Each row is a point on a landscape with many peaks, with its height.
A climber steps from a point to the highest of its 2 nearest points, and stops where none of them is higher. Distance is the straight distance between rows; heights are no part of it.
nosi: [131 186 113 144  75  93 135 140 146  99 159 168 121 139 143 186 126 121
 118 123]  height 687
Damag: [157 191 141  89 118 139  84 115 139 133 130 184  98 179 138 128 121  80
 147 120]  height 131
vetus: [106 103 115 113 201 182 127 123 129 173 119 144 155  81  48 118 159 154
  91 127]  height 742
zef: [155 184 174  88  89 159 110 107 119 114  94 154  87 154 128 109 132 155
 119 138]  height 691
bezo: [143  71 111 141 143 143 127 144 162 145 164 149 138 115 131 123 131 112
 144 135]  height 685
Satid: [121 141  97 191 181  76 122 134 112 126 137  83 137  84 166 118  66 108
 124 121]  height 723
bep: [133 177  90 122 139 115 127 146 112 133  62  71  82 149 176 120 133 109
 128 113]  height 231
zar: [191 117  67 119 152 141 126 144 157 145 161 125 133 130 126 158 122  98
 113 119]  height 749
lupot: [ 97 149 112 139  61 150 161 106 129  96 143 159 148 135 121 140 160 168
  85 135]  height 514
ral: [121 104 107 163 110 104 150 140 103 113 172 118 138  70 160  71 105 164
 104 138]  height 424
dumer: [105 118 133 147 152 103 134 131  88 122 101 102 104 115 148 108 128 126
 150 127]  height 725
zeg: [145 144 127 170 186  70 110 144 111 112 133 110 111  92 153 107  72  91
 160 136]  height 740
Damol: [152 122 177  88 136 155 134 120 104 127  94 141  83 134 119 103 146 130
 153 141]  height 663
mem: [ 85  84 152 115 104 141 141  76 147 122  92 116 168 189 160 148 156 133
 132 128]  height 416
gifub: [ 68 140 160 136 157 101 129 131  74 147  74  59 111 122 149 120 124 127
 137 112]  height 709
kora: [183 156 135 127  81 114 164 145 151  96 160 161 115 102  90 168 111 139
 125 145]  height 108
baf: [149 131 183  75 124 180 165  79 120 110 102 150  99 138 119 126 159 119
 129 146]  height 644
zosek: [120 140 121 147  61 132 160 113 152 101 187 184 159 131 108 152 140 145
  89 141]  height 551
pip: [ 87 103  94 148 121 164 126 105 160 174  75  84 172 168 121 156 135 156
  93 106]  height 301
Mipe: [113 128 194  93  93 135 101  89 123 128  70  97 120 215 150 116 123 151
 153 117]  height 470
kozi: [156 127 171  58 128 167 162  85 136 116 154 172  84 109 117 137 135 110
 132 126]  height 622
Ture: [ 99 127 135 116 133 128 116 122 129 138  91 143 141 186 151 140 168  85
 162 123]  height 160
nugi: [135 199 134 102  84 140 134 101 120  94  93 159  89 153 140 139 132 128
  91 123]  height 708
poves: [173 104 167 108 147 140 165 116 114 111 152 158  95  55 106 106 105 134
 144 141]  height 439
gibit: [144  70 106 148 177 148 153 135 110 123 166 141 137  89 114  83 107 140
 139 141]  height 391
fof: [149 123 137 126  92 146 150 113 160 102 184 195 145 117 124 147 138 125
 117 137]  height 597
Gapar: [161 101 108 139 117 120 110 164 169 138 193 135 108 103 133  94  92 149
 109 132]  height 666
zov: [140 138 147 166 207  98 123 126  88 114 136 136 112 118 138 126  80 115
 182 135]  height 763
saf: [169 196 145 106  96 123 114 105 141 111 139 192  98 158 120 137 110 117
 142 137]  height 121
sipi: [157  88  71 143 149 142 101 168 178 166 181 124 106 143 116  91 110 138
 101 130]  height 678
pir: [143 152  84 128 165 135 119 146 143 153  63 103 148 136 109 175 172 115
 113 134]  height 249
giku: [ 90 169 209  91  75 135  87 123  94 130 116 116 120 159 153  96 139 176
 127 117]  height 719
Bazu: [161 104  65 163 159  94 111 183 136 146 146  90 149  96 155 140 108 112
 138 120]  height 275
teda: [ 89  94 111 126 118 150 122  78 140 108 143 157 177 181 158 142 143  86
  88 122]  height 233
rese: [148  96 149 139 210 125 142 128 107 136 146 152 133  78  87 126 117  98
 176 127]  height 828
nafu: [103  85 123 146 210 153 127 122 119 154 140 156 151  81  71 111 142 151
 126 128]  height 771
fev: [156 117 155 120  77 153 184 108 114 103 160 157 122  88  97 116 149 168
 105 141]  height 465
navep: [ 53 133 181 113 141 110 109 122  99 171  74  59 114 162 152 124 140 133
 162 106]  height 701
vaz: [119 119  69 204 203  96 119 149 115 147 151  92 157  80 127 111  74 142
 104 122]  height 703
Koza: [156  84 124 100 117 135 141 134 143 118 171 175 133 105 137 123 150 107
 141 130]  height 643
soz: [169 190 154 132  81 115 140 132 143 105 148 181  97 141  90 165 109 138
 141 140]  height 114
dos: [ 95 114  81 130 136 143 113 126 157 189  53  82 178 143  96 169 131 182
  74 115]  height 279
vasi: [106 149 124 148 117  69 141 155  92 112 153 100 107  77 179 116  84 121
 111 118]  height 427
Tafa: [178  95 152 161 164 102 126 123 131 113 167 136 127  73 121 124  65  92
 173 150]  height 758
vuz: [ 80 162 181  88 100 148  75 131  79 139 118  80 101 154 185  79 122 157
 122 107]  height 744
lovi: [179 107 124 155 133  91 110 140 148 114 163 108 130  62 136 113  78 113
 129 152]  height 721
galo: [136 113 111  93 197 195 144 130 144 171  96 143 127  90  65 181 163 116
 116 111]  height 227
Soza: [155 119  38 140 149 133 103 154 184 167 160 123 121 176 149 101 121 132
  82 105]  height 715
gisef: [108 104 192 104  90 137 124  97 134 116  84 116 129 185 149 130 152 128
 146 144]  height 449
Mafa: [ 64 126  81 191 175 109 105 162 113 163 128 100 172  91 120 124 139 151
 113 114]  height 311
Nubiz: [ 98 159 134 102  91 130 110  83 129 117  67  96 109 182 186 147 126 102
 107 119]  height 422
zoz: [121 188 136 141  60  78 137 168 127 117 151 145 115 123 149 149 136 131
 151 118]  height 710
liv: [ 68  53 132 135 113 135 139  97 124 155 100  77 170 154 118 121 158 194
 133 127]  height 361
zolev: [121 136 107 129 130  94 116 158 113 121 123 110  97 111 168 123 136  98
 170 119]  height 739
Desa: [ 97  90  82 138 119 155 127 134 146 139 122 120 155 146 137 114 165 133
 112 125]  height 364
Tuve: [ 66 156 185  97 125 132  81 130  85 161  90  53  91 152 171  88 123 122
 130 102]  height 722
Zafaf: [ 58  81 119 164 143 126 145 112 115 150  82  85 183 110 114 119 162 170
 122 125]  height 343
mibel: [ 73  91  95 137 123 168 114 106 155 162 103 120 163 187 128 122 153 140
  94 123]  height 333
zalo: [174 124 182 141  89 108 148 127 153 115 193 135 114  74  34 175 106 153
 153 167]  height 85
Vumu: [165 127 171 117 146  95  97 142 109 124 145 155 110 114 120 100  99 104
 194 141]  height 539
kozu: [125 130 164 125 184 127  85 143  95 125 126 141 109 137 116  87 108 111
 198 128]  height 523
gafeg: [ 94 110 123 115 139 151 127  94 148 124 120 162 164 183 157 155 156  59
 133 126]  height 189
nobi: [133 148 102 106  90 130 133 109 126 115  75 111 111 150 170 143 146 109
 111 128]  height 404
pep: [154 115 138 134  94 120 162 140  98  85 162 150 127  63 123 106 131 160
 119 145]  height 452
vok: [ 98 152 183  79  89 132 101 102 128 148  49  70 110 190 174 124 106 154
 124 108]  height 456
tigof: [161 105 110 160  97  94 103 163 164 118 188 122 139  82 124 121  87 135
 114 154]  height 694
Nelu: [132 138 169 108 143 162  74 145  88 134 113 143 130 164 134  64 122 133
 176 129]  height 505
Foma: [172 130  38 135 134 126 126 158 158 132 157 115 134 129 157 124 129 111
  92 111]  height 750
Vozi: [118 159 148 101 137 142  88 128 129 133 112 163 117 189 153 117 147  98
 164 121]  height 145
miba: [179 111 141  69 122 149 162 106 162 128 172 159  96  89 107 150 110 103
 135 125]  height 604
ziz: [143 169 176 169  86  77 160 169 118  90 183 123 113 125  71 153 106 164
 173 151]  height 60
Zat: [ 78  84 104 133 126 167 113  84 151 120 105 127 189 200 144 145 127 108
  76 123]  height 283
ripa: [150  95 132  84 177 186 167 113 132 148  98 146 110 111  93 151 149 108
 137 119]  height 218
lov: [110  91 142 116  72 169 141  62 134  87 127 152 174 172 126 151 126 141
  54 141]  height 336
Sido: [133  76 105 149 133 142 149 128  91 120 164 124 141  93 132  76 124 152
 103 147]  height 408
tisi: [125 152  76 132 160 107 144 157  99 133  69  57  99 107 153 132 124 103
 115 106]  height 235
dib: [160 137 115 109 147 112 130 162 129 115 118 132 119 138 158 128 129  89
 161 126]  height 757
pagig: [166 104 151 151 212 106 120 125 129 136 137 143 110  90 103 124  78  98
 191 147]  height 796
vemok: [105 188 203 110  66 128 110  98  89 109  96 100 110 157 117 103 144 190
 125 135]  height 699
Bikez: [134 203 104 154  82  89 118 127 153  79 173 162 136 159 120 190  88  93
  91 125]  height 675
sug: [117 137 187 105 120 166  88 127  98 130  87 119 120 185 146  98 140 145
 161 122]  height 487
Vil: [126  84 119 122 197 161 144 143 123 150 142 145 134  99  79 115 154 115
 156 116]  height 797
Nis: [ 80  83 112 138 155 152 128 126 159 169 127 146 101 186  98  71 163 148
 103 127]  height 645
pum: [ 96  92 111 131 188 165 127 135 167 183 173 170 117 164  90  87 168 142
 128 127]  height 686
liko: [107 115  98 127 103 157 146 120 139 123  93 122 140 151 165 139 164 117
 119 122]  height 386
Keba: [116 133  52 146 141 112 120 177 139 144 129  90 141 122 164 142 141 109
 144 103]  height 286
tof: [181 134  89 108 153 121 124 133 144 131 119 139 122 117 138 144 131  79
 125 123]  height 781
gofiz: [ 46 103 113 184 172 119 127 137  97 155 113  91 178 100 124 113 149 157
 131 137]  height 326
Muz: [ 76  58 162 134 121 144 150 101 130 133  72  96 182 167 122 143 170 158
 156 128]  height 383
gari: [151 139  87 121 181 162 134 143 142 168  93 138 150 123  82 175 151 119
 106 124]  height 238
guk: [139 155 173 100  88 125 116 125 100 103 104 150  96 127 135 105 148 144
 152 137]  height 677
tamo: [144 158 114 131  85  68 123 169 147 114 149 125 102 100 162 126 125 113
 150 125]  height 724
Pufib: [144 193 111 113  95 125 118 100 125  71 116 171 111 158 137 160 108  88
  73 117]  height 732
miduk: [136 146 143 156  94  78 146 153 102  81 159 122 121  64 134 118  98 162
 134 150]  height 441
nir: [ 99 142  73 166 170  97 121 170 111 161 113 110 173  97 130 149 148 109
 149 102]  height 297
Vepa: [174 116 138 118 112  83 114 150 140 126 157 151 111 100 121 122 101  86
 168 144]  height 556
Pakeb: [149 205 103  99 124 123  99 140 115 123  95  97  99 180 188 120 136  95
 123 112]  height 225
kibes: [170 149 175 160  97 101 156 143 140 101 175 128 121 128  42 177 106 139
 176 176]  height 72
dumo: [172 132 158 131  81 116 159 140 145 117 209 167 123  94  63 176 117 164
 126 146]  height 98
vik: [ 99  72 153 117  99 175 154  55 152 115 121 131 174 172 134 142 136 136
 100 127]  height 377
Vade: [ 88 163 178  76  59 112 120  81 130 136  64  79 113 181 190 153 106 135
  91  99]  height 443
vuru: [ 99 140 134 164  96  85 146 135  87 100 151 109 120  65 162 100 111 163
 111 123]  height 433
Lili: [107 151  87 138 163 122 124 160 109 140  53  75 134 112 122 162 155 112
 133 112]  height 240
retan: [123 133  88 122 152 141 119 141 128 164  47  85 185 121  96 165 162 150
  89 126]  height 262
Sipu: [166  95 165  94 129 154 171  94 104  98 158 150 124  71  97  92 148 143
 131 138]  height 450
kip: [122  63 125 129 168 153 122 134 167 173 194 158 128 128  98 101 140 122
 147 122]  height 741
buta: [154 114  61 177 208 126 108 171 137 160 149 109 160 102 104  98  97 153
 108 124]  height 681
resib: [194 106 138 103 124 122 126 137 166 135 181 135 111  71 101 149  97  96
 149 148]  height 579
sim: [142 123 128 124  82 169 162 102 129 117 150 161 135 127 129 109 158 156
  69 131]  height 486
diza: [132 217  86 125 103  86 107 125 126  72 135 162 118 155 147 170 105  77
  88 128]  height 706
Sefak: [119 165 146 169  87  72 178 160 118  89 164 141 130 128 100 143 146 166
 152 135]  height 52

Call two points neighbours if one is among the 2 nearest of the other. Go from one point of each pair to the other, from neighbour to neighbour, staying as high as possible. Name the lowest point that can't be avoided.
vuz / tof: navep
vuz / rese: Gapar
Foma / tof: zar

For each start below, name the point where the climber stops.
zalo: Mipe
buta: rese
Zat: Mipe
Nelu: Pufib
bep: Mipe
nir: Mipe
sim: kip
